The views of a scene show one set of named points, each view turned or mirrored, shifted and resized as a whole, with a little noise and some points left out.

Scene 1
View 1
j608: [ -8   7 -12  10  11  25  -8  26   8  -1  -2 -17   1  19 -30  11  10 -17
 -16 -47  22 -10   0]
j98: [  4  -6   6  -8   5 -14 -32  16   8   9  -3  22  -2   0  -2 -12   7   7
  22   0  -7 -36   1]
j105: [ -1   2  10 -15  -6 -10 -40  25   2  -4  -8  15   9 -10  -2  -8   3   8
  25   2  -7 -49  -1]
j450: [  1   5 -30  10  12 -13 -26   2   8   8  14 -11  -5  24  17  12   5  28
  25 -31   4  -7 -16]
j340: [-17  22 -14   5  -9  28 -23  25 -17 -27 -11 -34  12  -5 -11  24   0   1
   6 -43  20 -28  -5]
j830: [  5   4  -3 -15  -3 -14 -31  17  17   5   4   5  11  15   2   8  -3   6
  14 -20  -7 -20  -4]
j160: [-14   9 -27  22   7  19 -25  24 -10 -13  -5 -15  -8   2 -14  -4  25  13
   8 -32  20 -28  -8]
j696: [  6   3 -17   1  14  -9 -15   4  18  17  14  -4  -3  31   9  17  -3  11
  13 -35   3  -1  -8]
j989: [-10   4   4 -10 -12   5 -38  35  -3 -15 -11   2  11  -8 -15  -6  12   2
  10 -10   2 -45  -4]
j385: [ -3   5 -33  29  24   3 -11   0  -1  10   6 -12 -22  20   2   7  15  19
  19 -41  23 -10  -7]
j986: [ 13 -13  -3 -19   4 -35 -39  19  31  18  19  25  11  23  10 -10   5  21
  23   1 -27 -17 -14]
j451: [ 10 -15  25 -13  10 -21 -36  21  13  17 -10  49  -7  -8 -13 -36  16   1
  22  24 -10 -52   9]
j816: [-14   6 -21   0 -16   6 -51  36  -8 -28  -3 -13  17  -6  -6  -7  18  23
  15 -15   2 -43 -19]
j941: [  6   7  -8  -6  12  -5 -11   4  17  14   9  -8   2  28   3  25 -10  -1
   9 -41   7  -1  -2]
View 2
j385: [ 18 -42   9 -26 -21  -3 -40 -10   0  34 -25 -21  25 -40   5  16  35 -30
  10 -17 -40  -5  13]
j450: [ 26 -29  -5 -35   4   2 -24  -7 -27  24 -10 -22  16 -35   5  -6  20 -27
   7 -30 -32 -11  13]
j989: [-13  -6  13  23  13  14 -33  -3  -8 -16  17 -16  29   7  -5  -4  16   0
   3 -15  11  -1 -42]
j941: [ 36 -34 -15 -22 -11   7 -27  22 -11  19  -2   9  14 -49  -2 -28  31  -8
  11 -20 -25  10  -4]
j340: [-12 -31  22  16  -3  13 -50  13  27 -22   3 -16  18 -20  26  -2  41  13
   6 -43 -34 -12 -40]
j451: [  7   3  -6  25   2  17  -5 -18 -38  14  15 -17  66  29 -61 -11 -13 -45
   6  35  51  15 -26]
j608: [  5 -32  10   3 -22  -2 -51  13  14  12 -11   7  18 -33  12   8  47  12
  10 -17 -18  10 -23]
j830: [ 22 -13 -13  -8   8  11 -19   9 -31   8  11  -6  18 -20 -11 -26  11  -9
   8 -17   3   4 -15]
j105: [ -2  -6   3  15  17  22 -12  -6 -23 -14  19 -24  42  15 -22 -19  -1 -23
   3 -10  12  -3 -33]
j160: [-10 -27  30   4  -9  -5 -51 -16   6   9 -12 -20  25 -13  15  29  33  -4
   7 -17 -21 -10 -16]
j696: [ 37 -30 -15 -30  -5   1 -27   9 -23  31  -7   1  15 -48   0 -17  22 -15
  12 -16 -22   5   6]
j98: [ 13  -8  -5   8   7  12 -12 -10 -30  10  10 -18  41   5 -28 -11   4 -30
   7   3  18   3 -17]
j816: [-15  -7  21   4  24   0 -40 -19 -21 -13  10 -23  10  -3  22  17  14  13
   1 -30  -7 -10 -28]
j986: [ 34   6 -23 -21  24   9  -1  -8 -74  25  16  -9  19 -11 -27 -26 -15 -21
   8  -1  23   7   4]
View 3
j98: [-19   0  46  32   5   4 -21   5 -34   5   0 -27  -2 -16  24 -13   2 -15
  33   5  25 -25  -6]
j160: [ -1   7  -7  44   7 -21   9  -2 -19  11  11 -23   0  -7  66 -28   7   4
  34  -4  27  -3 -10]
j986: [-29 -12  61  11  22  19 -19  -4 -24 -18 -26 -20 -12 -17  10 -11  -3 -10
  12   8  19 -20   7]
j450: [ -6 -11   9  26   7  14   6  -3 -15 -11 -26 -32  -4 -15  63  -9  -1  13
  10  -2  12 -19   0]
j105: [-29   6  53  39  -1 -11 -23  12 -31  11   0 -30 -10 -15  31  -8   7 -21
  38  -6  27 -12 -14]
j830: [-19 -10  34  25   8  -1 -21   6 -12  -4  -5 -23  -5 -15  30  -2   5  -2
  12  -8  16 -19  -6]
j816: [-33   9  26  43   8 -31   2   0 -21   5  -9 -28 -17  -7  57 -21  17 -10
  34 -21  31  16 -13]
j941: [ -3 -16   5  22   6   8 -18   6  -2  -6  -2 -22   4 -16  45   6  -1  16
  -5  -3   5 -32 -10]
j340: [-12   2  -7  51 -10 -37  -5  11  -1  17  14 -29  -1  -7  71  -5  18   6
  20 -28  16  -3 -29]
j385: [ 12  -2 -26  39   8   2  13  -5 -15   2   3 -28  11 -11  74 -19  -1  22
  18   7  14 -23  -4]
j989: [-26   8  36  42   1 -29 -19   8 -22  14  13 -23  -7 -12  38 -15  14 -14
  33 -17  30   1 -16]
j696: [ -3 -14   5  21  11  14  -7  -1  -7 -10  -9 -22   1 -15  45  -4  -1  14
   0   4   9 -27  -2]
j608: [  4   2 -17  32   8 -25 -12   3   1  10  38 -10  12  -6  44 -16   9  13
   7  -7  17 -16 -15]
j451: [-17  10  71  35  13  10 -31  10 -53  13  13 -21   2 -20  -1 -23  -3 -31
  53  16  35 -29  -2]
View 4
j340: [-21 -36 -48 -45  -6 -30  -7   4 -16 -12  28 -18   4 -19 -21  -5   0 -12
 -18 -12  15 -17  10]
j105: [  4 -40 -27   5 -18  10 -32   1 -15  15  43  10  -2  -2 -11  -7  -2  12
 -14 -17  38  16 -12]
j385: [ -2  -9 -31 -28  37   5  -7 -31  32 -19  18  -2   5  -6 -11  -6  -3  11
  -5 -23   5 -28  -7]
j816: [ -4 -32 -41 -11  -8 -27 -29  -5 -22  -9  40 -15  -3   1 -21  12  15  23
 -14 -27  32  12   6]
j160: [-16 -16 -48 -20  14 -23 -15 -19   7 -15  26 -13  -9 -18 -17   4  -4   9
   2 -23  16  -4   3]
j941: [ 10 -11 -15 -33   3  24 -10 -15   6   4   8   9  13  -6 -13 -14   1   5
 -19  -4   7 -49  -3]
j830: [ 12 -21 -13 -13 -14  22 -24 -10 -10  13  23   8   6   1 -14  -8   7  15
 -17 -10  23 -22  -4]
j986: [ 33 -13   3  16 -11  43 -40 -21  -9  21  25  21   3  20 -13  -3  18  45
 -16 -17  31  -9 -12]
j696: [ 21  -7 -11 -24  18  27 -17 -27  15  -4  10   7  13   9 -13  -4  13  26
 -17 -14   8 -42  -3]
j98: [  7 -28 -22  11  -8  24 -31  -9  -1  18  35  16  -3  -5  -9  -9  -7  16
  -5 -16  33   7 -17]
j450: [ 19 -20 -16 -24  14  18 -19 -20   5  -7  22   4  16  16 -13  -1  15  24
 -24 -17  17 -31  -3]
j989: [ -8 -31 -38  -4 -23  -9 -29  -1 -22   9  35  -3  -7 -14 -18  -2  -1   8
  -8 -17  31  11  -1]
View 5
j451: [-10  -6 -34 -38   1  39 -25  33  24 -24  38  39 -24 -56  10 -36 -18  -4
 -22  14  28 -43  -2]
j816: [-22  21 -18  16  15  22  10  15   2 -35   8  36 -23   0 -25   1  34 -22
 -18 -24  11   6  13]
j450: [ -5  -9  -6   4  15   3 -15  41 -21  -8  17   3  -7  17  -7  -1  -8 -24
  25 -37   1  14 -13]
j105: [ -8  12 -32  -8   5  33   2  20  12 -29  26  20 -20 -21  -5 -28   9 -10
 -22 -15  23 -19  -2]
j696: [ -3  -4  -5   1  14   5 -29  44 -29  -5   7  -9  -5   5   1 -11 -12  -8
  25 -33  -8  10  -6]
j385: [ -9 -14   4   3  24 -18 -22  51 -42  -3  14   9 -18   9 -15   0  -5 -31
   6 -17 -17  19 -22]
j340: [-11  32 -12  27  13  -4   9  20 -38 -23  -4  -6 -23   6 -29 -21  45 -20
 -38 -25 -16  18  -4]
j98: [ -9   1 -24 -15   7  27 -15  32   7 -20  24  21 -17 -25   3 -24  -6  -9
  -7 -13  16 -19  -4]
j986: [-10  -6 -21 -15   6  54 -31  28  25 -19  15  17  -2 -14  21  -2 -24   9
  54 -36  28 -16  21]
j160: [-22   6  -1  15  22  -9 -10  37 -34 -20   9  28 -26  -5 -29   0  26 -30
 -22  -7 -14  16  -1]
j941: [  1   4  -6   5   9   3 -25  40 -34  -4  -2 -27  -2   4   6 -25  -8  -2
  17 -33 -11  10  -9]
j608: [-20  21   3  11  19  -5 -30  37 -52 -12 -18  -9 -22 -18 -13 -23  23  -1
 -18  -4 -32  17  13]

In a view up to two points have been moved. Name them for each view, in the order of its rows, or write none.
view 1 => none
view 2 => j608, j816
view 3 => j385
view 4 => j696, j450
view 5 => j986
